The views of a scene show one set of named points, each view turned or mirrored, shifted and resized as a whole, with a little noise and some points left out.
In the rows, 128 means zero.

Scene 1
View 1
(140): [130 105 138 127 103 112 114 166 122 167 118  93 137 130 136 109 138 102
 154 109 168 138 178 133 139 101 132 128 118 149 121 108]
(228): [157  94 137 116  82 119 120 163 153 175 141  94 144 116 126 131 154 119
 129 109 168 144 164 132 129 121 139 122 125 152  85 131]
(126): [ 96 174 206 104 149 151 113 157 113 113 147 113  70 151 192  99 166 116
 204 116 142 128  90 115 167  81  62 119  64 115 122  84]
(40): [150 104 146 120  90 120 119 167 165 164 153  94 153 121 138 125 157 122
 128 114 160 142 148 127 129 115 136 130 119 147  73 134]
(200): [ 81  77 147 167 118 124 147 202 113 119  98 117 136 154 164  57 156  98
 176 107 181 129 144 104 167  74 126 141 136 130 126  95]
(132): [ 77  99 189 178 126 123 163 207 139 127 143 115 138 143 194  68 153 116
 194  98 145 131  75  83 161  67 105 138 102 114  72 130]
(103): [ 99 142 179 135 133 116 120 170 116 154 133  94 123 137 173  96 130 105
 190 107 141 129 125 119 148  79  98 129  81 128 113 106]
(169): [154 154 154  93 113 124  84 154 175 139 175  86 162 133 150 122 156 117
 115 139 147 134 157 141 127 108 128 145  99 147  83 114]
(28): [124 174 188  93 136 142  97 147 131 131 158 100  96 139 173 118 157 117
 174 124 141 133 118 129 148  96  83 123  69 129 112  94]
(51): [191 138 140  71  84 129  82 136 184 167 181  83 152 111 122 160 163 128
  95 132 156 147 170 153 113 139 137 126 108 158  71 129]
(232): [119 133 183 132 118 122 128 174 152 151 164  97 135 128 174 110 149 122
 169 108 137 134 101 112 141  91 106 131  88 128  71 132]
(192): [ 59  56 144 188 123 126 159 221 114  91  90 129 151 169 176  28 164  91
 175 111 189 125 140  92 180  59 135 157 154 125 127  88]
(207): [ 94 107 154 165 126 102 126 197 139 136 128  94 179 147 169  69 132  96
 159 118 154 125 149 111 147  67 135 158 117 134 101 109]
(149): [ 94  92 167 157 113 120 152 183  98 165 106 107 103 133 161  90 136 106
 203  86 164 136 123 106 159  83 103 116 104 131 117 116]
(227): [178  80 124 106  66 126 118 163 181 167 155  95 161 113 115 138 171 128
  98 116 178 150 170 135 122 136 156 125 143 157  66 141]
View 2
(40): [117 187  96 162 152 101 136 151  90 142 113 153 148 133 114 123 148 129
 118 159 121 142 149 114  94 126 109 128 101 108 121 106]
(192): [ 88 121  87 113 159 127 134  84 126 169 110 249  67 120 135 130 131 161
  98 115 164  95 138 183 120 145 110 125  56  76 145 137]
(149): [ 98 132  97 145 142 131 166 114 172 183 121 162 108 133 131 119 145 124
 109 142 159  97 125 137 115 127  98 116  88  94 146 121]
(132): [ 78 157  67 144 130 112 137 120 160 160 107 186 108 141 181 140 166 148
 118 138 141  77 134 169 107 110 106 104  83  84 170 129]
(126): [106 180 115 153 120 147 101 169 182 231 129 142 108 129 157  89 168 112
 108 127 163  79 141 140  77 129 118  81  81  92 199 134]
(51): [140 222 114 175 152 100 113 188  57 148 117 123 172 130  91 104 149 113
 120 167 107 173 164  84  74 131 118 128 111 123 118  96]
(227): [124 202 111 165 171  89 135 152  61 119 112 156 164 139  90 124 133 137
 113 169 113 169 148 105  92 134 110 136 102 112  89  99]
(169): [131 205  91 161 137 110 102 181  62 163 112 149 143 119 119 107 159 120
 126 151 110 148 173 105  77 125 120 127 102 116 151 107]
(28): [119 190 112 161 125 139 104 178 144 214 126 131 124 125 138  89 165 104
 114 137 143 107 151 119  75 128 118  96  93 104 182 122]
(228): [122 180 106 162 158 105 145 146  91 146 116 149 149 133  99 118 139 124
 116 162 126 151 145 105  99 131 106 133 102 111 110 103]
(140): [126 148 105 148 151 128 151 134 105 175 120 163 119 117  95 108 137 116
 113 146 140 140 149 109 106 137 104 136  93 110 129 109]
(207): [107 140  68 135 137 124 138 123 103 170 107 197  96 113 138 124 153 133
 120 134 134 111 158 143 109 125 107 134  85 101 159 120]
(200): [ 99 130  94 127 155 129 141 103 129 176 114 213  86 122 125 121 134 143
 104 127 158 103 137 157 114 141 108 126  69  86 142 128]
(103): [111 147  86 149 123 137 141 142 147 199 118 151 110 119 142 108 161 111
 119 139 144 101 148 125 101 121 104 117  93 104 176 120]
View 3
(40): [145 129 122  58 140 157 101 135 163 153 117 137 104 185 163 179 119 132
 112 163 131  94 144 156 105 173 169 166 144  91 131 167]
(207): [174 113 142 105 174 161 118 133 144 142  93 167  71 132 160 137 150 177
  68  88 174  86 140 177 103 129 170 157 126 116 176 171]
(200): [179  70 134  91 172 130 159 148 106 137  50 150  47 133 151 147 196 166
  71  78 179 104 122 175 102 153 177 166 131 106 188 170]
(169): [123 154 147  72 180 190  80 122 158 170 135 174 107 193 150 166  61 130
 112 145 127 108 143 161  88 182 165 140 160  94 129 161]
(126): [137 115 142 140 184 161 187 154  70 145  76 152  60 196 136 100 120 156
 119 108 126 198 111 147  16 175 195  51 108  65 195 134]
(232): [152 144 125 104 155 158 130 151 151 138 121 144  92 178 160 129 126 151
 102 138 124 126 147 158  72 150 186 116 116  83 160 153]
(149): [175  76 122 112 124 135 174 142 111 132  60 113  67 163 167 140 189 175
 100 127 165 124 112 144  77 141 176 129  94  90 183 161]
(28): [127 126 146 119 177 180 147 134  95 158  96 155  82 204 143 127  89 147
 128 134 129 169 114 145  38 180 178  75 124  72 167 142]
(140): [147  84 141  81 138 168 115 107 125 164  75 139  87 172 161 180 130 160
 110 141 173  94 108 147 102 163 152 160 136 102 148 176]
(228): [141 110 123  51 128 157 101 123 155 161 103 129 105 190 162 194 120 133
 122 172 142  87 131 148 112 178 158 174 145  92 126 172]
(51): [107 150 135  40 147 186  67 111 165 180 137 153 126 220 156 203  48 108
 141 195 115  97 138 145 100 205 155 158 171  83  99 163]
(227): [134 123 119  19 134 149  81 130 175 166 117 136 112 195 161 215 109 105
 119 184 126  71 147 157 133 197 160 205 172  92 103 176]
(103): [155 108 141 131 152 171 148 129 115 143  88 143  81 169 161 124 135 177
 105 122 158 134 116 148  59 138 175  99 102  91 177 156]
View 4
(126): [120 145  99 150 108 142 113 165  98 119  87 159  98 159 130  73  49 127
 133 105 131 155 114 181 136 126  79 126 121 125 135 113]
(51): [121 146 140 120  81 107  29 155 128 141 190  89 133 195 127 151 106 153
  73 113  98 126 103 129 131 131  72 136  60 118  85 127]
(132): [ 99  94 135 113 122 150 160 140 140 129  99 152  99 161 136 125  70 124
 135 112 144 137 117 139 136 135 138 124 123 143 114  83]
(103): [115 136 115 131  96 147 122 141 124 123 108 117 113 168 116 110  86 126
 124 109 134 143 111 151 136 117 111 131 124 115 138 109]
(149): [109 149 114 106  96 153 154 160 147 126  98 122 109 153 113 114  92 125
 120 118 125 130 131 142 127 113 133 147 126 120 126  91]
(207): [ 89 108 147 118  89 151 132 132 128 119 140 113 116 176 117 154  97 117
 126 113 147 135 128 124 127 108 124 123 146 123 120 102]
(28): [123 146 109 146  99 131  85 156 103 124 117 135 111 174 127  93  68 133
 117 107 123 149 107 168 137 126  75 127 106 119 128 121]
(232): [117 114 129 125 112 134 108 138 132 135 120 127 112 175 133 120  82 136
 115 110 128 137 101 144 140 138 111 128  94 131 114 104]
(228): [110 148 136 100  82 127  85 160 149 138 164  94 127 177 119 151 113 142
  87 118 106 121 121 122 125 120 107 145  86 119  92 106]
(40): [109 132 141 105  91 126  83 151 143 137 160 104 124 181 127 151 103 142
  92 117 113 124 116 123 129 128 106 138  86 125  93 106]
(227): [105 142 152  91  80 117  66 166 151 143 190  94 129 184 127 173 115 150
  73 122  99 112 126 110 123 128 101 144  72 127  69 106]
(169): [110 121 145 132  87 119  52 140 113 132 175 104 127 195 129 148  93 139
  96 108 121 136 105 134 133 126  77 121  91 122  99 124]
(192): [ 63 121 147  98  87 166 179 169 131 110 127 152 100 150 118 158  81 106
 139 120 152 128 173 122 112  97 134 129 181 136 103  79]
(200): [ 80 137 136 104  86 158 156 166 133 115 125 136 107 154 115 144  87 115
 127 118 140 130 155 129 117 101 125 134 158 127 111  88]
View 5
(207): [131 158 120 107 112 164 150 126 131 124 125 155 104 134 128 129 123 126
 123 154 119 134 130 103 154 116 135 124 104 128 131 110]
(40): [148 140 107 139 124 137 147 107 164 135 108 138 100 131 119 128 129 145
 122 135 111 129 109 105 140 107 154 105 117 131 149 126]
(227): [150 135 106 155 121 130 140  94 179 145 103 134 100 122 123 119 123 150
 117 143  98 122  95 104 135 112 182 100 121 127 154 132]
(51): [155 132  96 139 131 105 142  89 169 152  85 129  89 127 110 121 153 139
 120 131  98 139 101 111 127  96 168 105 122 131 164 149]
(200): [123 160 122 111 107 173 135 137 135 102 133 168 117 132 115 138  93 145
 117 159 120 123 134  97 147 122 131 121 110 129 134 104]
(126): [140 152 108 103 131 135 138 142 124  89 110 161 108 153  73 162 126 151
 122 123 136 140 153 118 131  84  82 117 126 147 158 123]
(228): [140 137 103 139 120 135 140 107 171 131 103 139 102 124 115 127 125 147
 124 133 109 129 103  96 138 112 161 104 118 127 149 126]
(192): [121 169 134 111 102 189 134 142 124 100 146 176 119 133 123 135  78 143
 110 178 119 116 143 104 152 126 134 126 107 129 128  96]
(149): [125 149 110 117 113 164 142 140 150  94 123 155 116 137 105 149 106 152
 132 125 136 128 125  87 149 117 115 110 115 132 135 100]
(232): [152 144 114 127 129 147 157 122 143 119 116 140 100 148 112 144 136 141
 126 126 130 133 127 114 148  95 117 107 118 141 145 115]
(132): [149 156 130 126 124 178 161 139 130 105 141 149 109 156 121 150 115 144
 124 139 139 123 140 116 161 101 106 110 113 142 130  95]
(28): [143 146 102 109 130 123 139 126 135 108 100 152 102 145  81 150 137 144
 123 123 126 143 138 114 128  87 104 116 124 142 159 132]
(140): [123 144 102 115 111 141 133 119 157 119 105 152 107 122 109 128 120 141
 127 136 114 135 113  86 138 120 148 115 113 124 144 122]
(169): [152 143 105 123 128 120 145 101 147 146  96 140  92 134 112 124 148 130
 117 143 104 141 119 118 134  95 150 115 117 135 156 142]
View 6
(28): [149 107  86 108 157  76 130 109 120 127 161 131 102 130 108 231 112 137
  94  64 116 118 167 154 134 162 142 107 192 123 148 181]
(103): [126 102 104  98 167  99 139 111 109 100 133 115 100 138 106 193  93 124
  91  94 113 108 171 157 116 159 145  90 212 136 163 148]
(207): [108 124  90 109 154 113 144 134 103  97 114  76 112 170  92 139  85 108
 101 108 106  88 148 166 120 160 129  82 204 122 147 114]
(149): [ 99 102 121 107 176 115 174  98 103  90 123 109  89 123 117 173  59  98
 103  93 127  92 168 145 113 163 138  98 228 155 165 152]
(126): [118  99  84 111 152  67 154  88 120 123 160 136  71 114 115 251  89 160
  73  75 114 116 192 165 133 171 138 106 203 127 150 179]
(200): [ 87 125  95 116 152 102 190 108 108 102 114  83  85 159 103 139  39  92
  99 104 114  67 157 159 126 172 118 104 211 133 149 133]
(40): [143 124 103 128 169 125 125 147  99 116 134  93 146 145 108 157 115  81
 147  49 133 103 109 130 131 154 127  96 192 129 136 159]
(232): [109 107 103 126 164 116 125 128  95 110 138 100 117 123 112 200 116 132
 114  70 123 123 145 150 125 156 130  81 208 133 139 146]
(132): [ 50 105 104 136 154 123 163 114  84  96 123  80  85 120 115 186  80 145
  97  97 119 108 160 165 119 164 114  70 226 136 134 116]
(140): [157 119 106 100 172 109 146 127 115 105 126 105 125 159 101 143  83  68
 125  77 124  84 137 136 123 157 141 110 198 135 160 162]
(228): [154 123 109 122 175 126 130 142 102 115 133  98 149 147 108 148 105  62
 152  49 136  96 108 122 130 154 132 106 193 135 144 173]
(192): [ 57 133  87 125 140 102 212 108 106 102 104  63  72 171  99 121  20  99
  91 119 108  53 158 170 129 179 103 101 212 127 139 116]
(51): [198 129  91 127 170 111  92 161 109 138 154 106 175 154 104 171 148  73
 162  20 135 114  92 120 140 150 136 109 167 116 132 191]

Which points are out of place in each view (at most two, in the order of its rows)? Write - if all are in place.
view 1 => (169)
view 2 => (207)
view 3 => (232)
view 4 => -
view 5 => (51)
view 6 => -
